A landscape with many valleys, sampled at points; each row gives a point and its height.
A ball rolls from a point to the lowest of its 2 nearest points, and stops where none of them is lower. Distance is the straight distance between rows; heights are no part of it.
gukup: [ 92 138 120 106 138 142 120 127 162 108  97 142 144 144 146 120  95  91
 105 155 156 140 109 106 102 115 125 123]  height 25.2
Paru: [ 93 147 165 136 142 150 133 174 179 133 141 109 112 186 199  89  37  97
  87 103 100 152 126 144 157  52 144 130]  height 21.5
fud: [147 157 153 151 119 133 147  92 102 145 138 113 120 149 165 233 122 144
 102 152 116 107 131 143 134  99 109 165]  height 35.4
padu: [111 151 139 129 147 128 156 142  90  87 140 134 152 124 131 118 129 120
 156 152 142 178 145 113 119 149  91  93]  height 25.6
rebes: [176 122 145  84 126 146 118  91 149 123 127 125  99 120 100  85 141 118
  93 148 101 176 166 131 136 111 110 104]  height 12.1
lalu: [130 110  64  94 150 110  98 163 156 111 141 153 134 143  61  79 171 138
 143 130 148  65 138 128 144 202 126 110]  height 27.5
gugof: [148 114  88 139 161 105 119 159 146 109 128 151 131 129  58 122 187 145
 175 126 160  71 130 131 130 193  85 106]  height 34.7
sal: [204  97 145  98 120 137 110 119 113 112  98 151 174  55  82 118 166 139
 145 155 143 157 143  86 156 130 112 102]  height 65.4
pog: [ 83 155 148 162 111 139 145 162 123 132 126 117 147 157 194 181  51 171
 132 149 121 151 153 119 139  86 127 161]  height 12.4
keta: [ 60 113 120 158 168 149 133 127 136 106 129 164 112 152 134 125 124  68
 106 116 155  54  54 132  93 117 112 127]  height 50.8
dab: [106 136 149 157 110 118 107  56 145 143 118 124 119 187 170 133  98 107
 109 132  97 143 126 144 155 117 178 139]  height 19.8
sekid: [214  39 155  64 140 117  84 136 162 134  90 150 111  78  41 146 183 145
 139 173 105  93 164 126 140 124  80 118]  height 13.2
makim: [164  93 136 144  77 159 120  53 118 134 105 146 132  80 115 100 138 151
 119 140 148 164 131  84 176 117 167 106]  height 23.2
dup: [108 153 134 128 146 136 141 152 172 132 155 117 130 161 167  73  55  95
 101  98 136 162 137 131 159  95 172 113]  height 23.6
vatof: [ 93 116 109 172 162 121 142 104 137 125 158 126  79 132 117 137 108  79
  90  84 146  73  94 141 115 133 131  87]  height 53.9
nalem: [130 132 121  61 156  91  97 180 118 153 128 137 131 120 126  71 136 112
 136 124 107 144 140 133 109 140 137 134]  height 24.3
zit: [140 115 165 107 116 125 104  75 167 130 100 117 115 137 151  87  94  99
  94 118 150 213 149 117 136  90 160  94]  height 19.4
kab: [132 114 150 155 104 147 129  52 147 121 120 115 105 150 124 123 105  84
  75 120 148 164 132 120 152 114 149  68]  height 15.3
Roko: [153 123 110 103 135 101 112 102 147 162 151  95 113 116 124 105 149 126
 117  56 112 137 138 133 127 148 156 119]  height 26.1
mide: [164 112 110 112 172 115 129 138 145 137 142 138  86 109 105 190 148 134
 111 108 121  60 124 140 104 141  74 142]  height 59.7
Giz: [182  91 119 117 148  85 108 119 137 157 134 135  94  82 101 176 182 171
 145  92 130  76 132 138 124 140  98 156]  height 61.1
pir: [112 103 106  82 154 115  90 144 165 125  70 143 135 105 116 160 115 120
 105 175 153 108 119 123  88 110 101 127]  height 26.0
muzi: [ 50 165 170 177 121 173 136 169 134 120 127 108 124 206 209 135  79 118
 121 133  76 126 127 146 116  66  98 150]  height 16.7
tepav: [144 117  79 163 136  94 142 124 131 114 135 110 140 127  77 157 167 134
 139  85 182 107 120 126 104 186 104  90]  height 35.9
teda: [120 124 117 156  96 149 135  82 116 103 104 171 139  96 118 102 135 146
 146 162 164 134 115 105 159 147 156 119]  height 26.6
gel: [ 41 149 142 190 117 152 166 124 117  98 149 137 125 175 156  81  94  95
 146 133 138 133 105 141 140 136 152 110]  height 46.0
seve: [148 147 126  85 134 125 148 155 164 143 156 100 109  80 140  45 107 115
 118  82 126 184 158 121 158 113 175 110]  height 37.1
tiso: [103 170  93 101 134 129 166 203 116 120 156 112 157 143 139 102  80 130
 138 118 124 150 148 123 111 140 137 125]  height 17.9
Bapog: [ 55 150 122 144 120 151 126 200 112 125 113 135 164 232 159 106  78 117
 139 151 116 122  97 133  92 127 153 154]  height 50.4
mogo: [123 152 140 164 144 114 169 130  85 110 152 124 124 130 129 121 144 100
 152  99 130 170 122 148 112 155  84  84]  height 29.1
Periv: [167 126 133 199  95 145 144  49  87 118 144 125 160 126  88 151 203 142
 174 111 148 128 111 122 170 177 127  96]  height 35.5
kene: [ 64 164 127 164 104 173 126 129 130 128 106 121 126 182 195 160 101 138
 111 171 102 104 146 137 124  81 110 159]  height 14.9
regin: [143 128 125  39 154  88  92 191 153 158 122 123 147  77 128  53 157 137
 135  91 107 140 133 124 135 134 192 157]  height 26.3
tivit: [210  99 128 126 128 113 130 121 115 148 139 119 119  73  93 212 191 166
 150 104 166 119 133 130 127 134  69 136]  height 62.5
Vezop: [ 59 150 161 172 128 164 106 138 147 139 116 114 114 194 203 120  85  85
  96 110  63 107  87 152 111  59 123 154]  height 18.4
tib: [ 65 140 136 182 117 150 147  97 113  84 131 150 111 176 128 106 135  95
 142 156 133 123 118 151 116 162 117 111]  height 44.5
Tubi: [177 129  85  78 139 121 114 149 151 136 131 134 132  52  74  99 178 168
 143 127 106 108 159 109 158 166 126 119]  height 31.0
kegun: [251  92 158 111 115 128 129 111  92 145 125 111 161  70  77 188 205 164
 141 114 140 160 130 100 130 110  75 130]  height 63.6
lun: [127 154  90 125 132 106 110 157 125 116 144 114 159 107  90  65 191 134
 168  87 144 133 135 125 113 189 131  98]  height 44.7
zuse: [179 135 163  87 113 146 131 113 164 133 146 126 126  58 141  40 156 150
 128 109 112 190 149 111 185 100 195 140]  height 36.1
lodu: [137 113 163 175 120 128 128  47 114 127 115 132 133 128 145 151 113  98
 118 116 147 172 103 116 150 108 140  82]  height 20.5
zez: [241  74 126  69 138 126 121 151 124 112 110 111 169  56  48 172 182 153
 149 141 150 146 153  89 133 128  72 101]  height 64.6
Refu: [ 81 143 118 162  93 161 103  98 148 130 110 143 116 188 159 115  91 129
 113 169 102 105 130 137 145 129 159 155]  height 17.1
noz: [ 83 149 119  82 144 138 133 207 121 106 118 116 122 139 158 164  84 141
 117 178 106 131 131 138  82  88  79 160]  height 6.2
zepep: [131 167  96 153  97 102 136 144  78 159 164  96 135  85 138 149 148 170
 163  88 151 137 140 132 124 141 157 159]  height 42.0
Veki: [170 154 105 129 100 146 141 129 126 138 140 122 132  57 105  97 165 179
 138 123 122 148 163 103 168 154 145 118]  height 33.7
Pum: [ 91 132 142 180 143 103 131 139  74 152 155 134 143 171 174 155 104  86
 151  72 107 118  43 161 111 118 156 144]  height 34.8
ponos: [ 77 110 112 190 136 111 141 111 111 119 141 128 129 165 110 179 141 113
 143 115 164  46  70 147  94 169 142 154]  height 41.9
zor: [145 133 127 152 132 145 135  81 120 120 120 150 129 134 136 219 136 122
 111 159 152  80 107 132 127 118  95 150]  height 32.9
Gora: [117 118 112 135 150 118 143 164 116  96 124 158 137 133  73 141 162 120
 159 160 163  71 125 136  96 175  68 123]  height 39.6
famol: [ 79 155 139 169 126 153 144 124 105  91 124 141 111 169 129 151 149 100
 125 177 126 113 124 145  81 145  66 118]  height 43.2
Ged: [ 86 139 106 133 136 127 118 165 112  91 122 146 123 158 119 142 144 115
 140 183 128  79 116 143  75 153  76 138]  height 42.1
Padis: [ 67 155 106 139 110 138 131 205  96 137 137  95 112 166 155 182  74 145
 110 141 119 122 126 149  73  99  99 161]  height 9.9
gos: [174  61 154  62 137  91  76 130 143 145  81 148 113  49  87 134 166 159
 134 165 119 117 149 126 108 120 112 143]  height 18.1
Teral: [160  69 116  73 139 101  90 133 137 142  75 146 152  71  82 174 148 150
 146 169 176 110 130 106 104 129 117 131]  height 22.0
Gute: [183 117 115 121 151 103 104  81 148 136 137 157 152 124  99  99 190 120
 145  84 136  87 113 116 188 164 156 125]  height 25.5
ser: [ 73 160 107 102 135 150 112 199 117 109 122 160 156 191 162  96  97 113
 131 182 101 100 123 135 105 139 136 158]  height 51.0
Ziso: [ 87 157 103 106 155 129 174 175 117  83 144 137 156 128 118 101 105 122
 152 150 161 139 119 108 104 154 117 101]  height 22.1
sodo: [105 133  98 126 102 120 115 146  96 118 112 130 147 137 129 163 133 165
 146 172 159 115 136 127 108 153 123 154]  height 43.4
dod: [104 149 139 185  79  97 143 130  71 160 150  87 122 119 163 207 115 170
 158 108 167 145 130 148 126 115 144 147]  height 43.8
gef: [152 155 118 128 109 123 158 133 123 166 160  75  92 112 144 149 103 169
 110  92  85 150 171 141 132 121 150 139]  height 38.1
Feb: [110 133 120 170 143 103 122 108  95 139 147 149 128 162 133 155 147 101
 152  90 128  73  75 157 104 161 141 136]  height 38.3
bizu: [141  95 196 130 122 123 125  62 137 149  99 134  93  80 174 132 102 150
 143 126  92 184 120 125 152  65 166 158]  height 47.5
panak: [142 119 134 123 113  95 107  64 153 172 143 100 120 148 139  95 126 122
 110  75  99 156 125 140 152 121 191 133]  height 23.3
Siv: [165 132 109  47 146 109 126 164 164 152 133 117 156  44 111  93 161 159
 131 112 123 119 151 108 146 145 173 151]  height 28.2
nito: [158 124 153  53 117 116 112 136 142 135 104 129 119 118 123 113 133 145
 119 180  74 162 183 131 122 118 137 144]  height 10.0
ratul: [120 123  60  76 140 123 114 141 149 119 133 133 157 147  82 112 128 134
 111 145 165  82 133 117 145 180 158 126]  height 19.3
dodum: [141 147 129 109 149 139 151 121 142 112 143 143 135  90 135  69 128 106
 123 107 147 153 127 110 165 147 152 104]  height 38.8
Rul: [160 106 120 138 168 111 120 103 160 121 134 173 103 138 109 130 155  89
 117 104 124  63 110 152 132 144  83 115]  height 57.8
Guv: [148 126 101 145 117  82 126 103 111 147 134  87 119 116  97 151 167 145
 126  70 137 130 146 132 109 160 119 101]  height 29.9
foz: [110 163 144 108 118 145 151 171  95 102 130 121 153 131 171 186  96 168
 138 192 139 164 156 113 117  99  94 159]  height 9.3
Kifal: [127 165  81 102 103 111 155 167 104 138 148  76 137  80 121 166 117 180
 143 115 154 147 152 113 118 140 128 141]  height 40.2
Pozi: [131 127 164 183 110 139 153  64  76  92 126 133 163 149 143 179 136 115
 148 149 158 175 103 113 142 133 112  94]  height 25.3
zamab: [218  65 122  94 139 131  91  94 175 125  96 147 121 113  45 132 174 129
 119 149 123  97 153 118 151 138  72 101]  height 1.6
rut: [215  93 128 108 144 112 101  74 166 136 117 156 138 124  74 117 203 127
 128 121 113  89 135 127 174 157 119 123]  height 16.2
dopa: [161 162 140 108 124 124 168 130 119 150 161  87 123 127 167 216  98 155
 103 133 107 135 168 147 137 105 132 172]  height 36.9
Sugit: [155 148 116 114 109 139 166 134 122 156 141  70 120  68 131 171 121 194
 127 117 123 193 186 123 124 118 133 128]  height 39.0
nasu: [125 160 120 108 134 106 128 154 103 142 151 128 141 170 150  78 115 101
 143 100  90 157 136 151 121 154 134 124]  height 21.6
budu: [197  82 140 137  91 185 131  56 122 113 113 173 109  94  94  93 152 131
 107 170 123 134 140  98 187 113 125 114]  height 19.6
Munu: [ 62 145 163 209 125 119 150 175 105 133 148  89 135 204 175 143  49 115
 135 101 115 156 103 142 117 104 149 105]  height 27.7
pib: [135 112 131 132 163 125 119  92 155 133 150 146  56 115 122 109 140  92
  89  98 112  77 107 148 135 118 112 118]  height 56.2
fura: [ 75 149 101 154 102 127 138 149 110 141 143  80 123 198 134 181  90 139
 118 131 132 130 139 143  83 132 135 134]  height 14.8
peg: [ 93 122 111 139 117 116 102 176  91 164 126 158  93 127 150  82 108 151
 163 104 112  96  88 137 101 118 162 173]  height 45.5
vif: [241  68 165 113 109 163 139  62 115 139 117 153 126  69  87 124 183 146
 116 139  87 122 134 116 175 102 118 138]  height 15.2
Dalan: [188 145 149 106 103 151 125 116 151 133 137 112 124  39 101  54 190 168
 143  98 102 183 160 100 176 132 153 115]  height 35.2
kodu: [ 59 123 158 188 119 106 140 154  79 153 142 109 129 182 165 134  74  99
 154  62 122 150  76 145  98 115 162 122]  height 31.5
Mupe: [ 97 115 172 155 121 132 117 103 142 150 108 140  80  82 192 118  70 129
 135 119 120 152 111 131 141  64 159 149]  height 47.0
Lelos: [154 109 117 159  97 146 141  89 111 108 114 168 147 111  87 125 176 155
 162 150 156 108 128 103 168 176 122 113]  height 30.2
fami: [ 47 138 142 155 148 154 143 151 125  95 112 132 145 185 150 142 110  69
 113 130 136  86  70 138  69 118 115 144]  height 49.0
Kila: [ 24 146 143 159 148 180 154 149 154  74 125 137 149 200 158  81  97  68
 106 162 141 112 101 124 116 119 133 120]  height 47.6
lebo: [122 138 112 140 147 114 132 125 134 110 151 146 112 135 109  48 153  96
 134 102 153 111 111 146 134 174 134 100]  height 41.8
Tabi: [167  97 161  81 134 140  98 111 130 106  85 169 153  83 113 107 139 115
 117 193 141 156 136  92 156 112 113 112]  height 65.7
gakor: [218 111 155 105 134 127 144  77 135 139 136 131 106  99 102 119 172 139
 113 126  73 157 159 133 148 120 109 129]  height 10.9
riru: [ 56 155 144 191 102 147 183 141 121 103 157  76 130 198 142 172  69 117
 107 133 133 132 140 148 118 141 125 112]  height 21.4
gige: [145 128 141 154 131 139 150  91 103  99 118 125 155 143 117 206 136 108
 107 161 155 138 122 116 114 125  88 101]  height 29.2
dure: [ 97 131 105 131 107 104 101 159  90 141 121 150 131 133 141 105 137 157
 167 143 136 111 124 131 105 160 143 170]  height 44.4
Temog: [ 93 112 137 115 132 112 101 152 130 159 118 141  60  98 169  73  92 130
 128 100 112 142 111 144 102  89 152 155]  height 46.4
mapu: [ 94 127 120 123 128 116 118 123 149 126 115 124 144 149 151  96  68  97
 115 112 156 164 123 118 123 113 169  97]  height 22.5
Nit: [118 139 125  58 143 130 129 167 156 128 112 122 123 121 146 131  79 133
  98 162  85 145 161 133 107 101 117 159]  height 8.5
moviz: [ 80 145 169 142 137 172  93 168 193 158 131 116 104 209 205  86  75  91
  84 110  78 113 103 151 140  19 149 177]  height 20.0
vez: [127 138  63  66 135 112 128 157 149 140 119 101 172 151 109 149  91 136
 107 143 141 118 144 113 116 151 159 136]  height 11.4

Call two points neighbours if one is among the 2 nearest of the other. Go from one point of each pair to the other, from neighbour to neighbour, staying as low as possible. Name the highest point that can't be avoided.
vez, gakor => tepav
noz, mapu => dup
mapu, zamab => pir
noz, gakor => rebes

Two balls start at each pair of points below. Name the first point that both come to, or write -.
Kifal, dure => -
sodo, tib => Ged
kegun, tepav => -
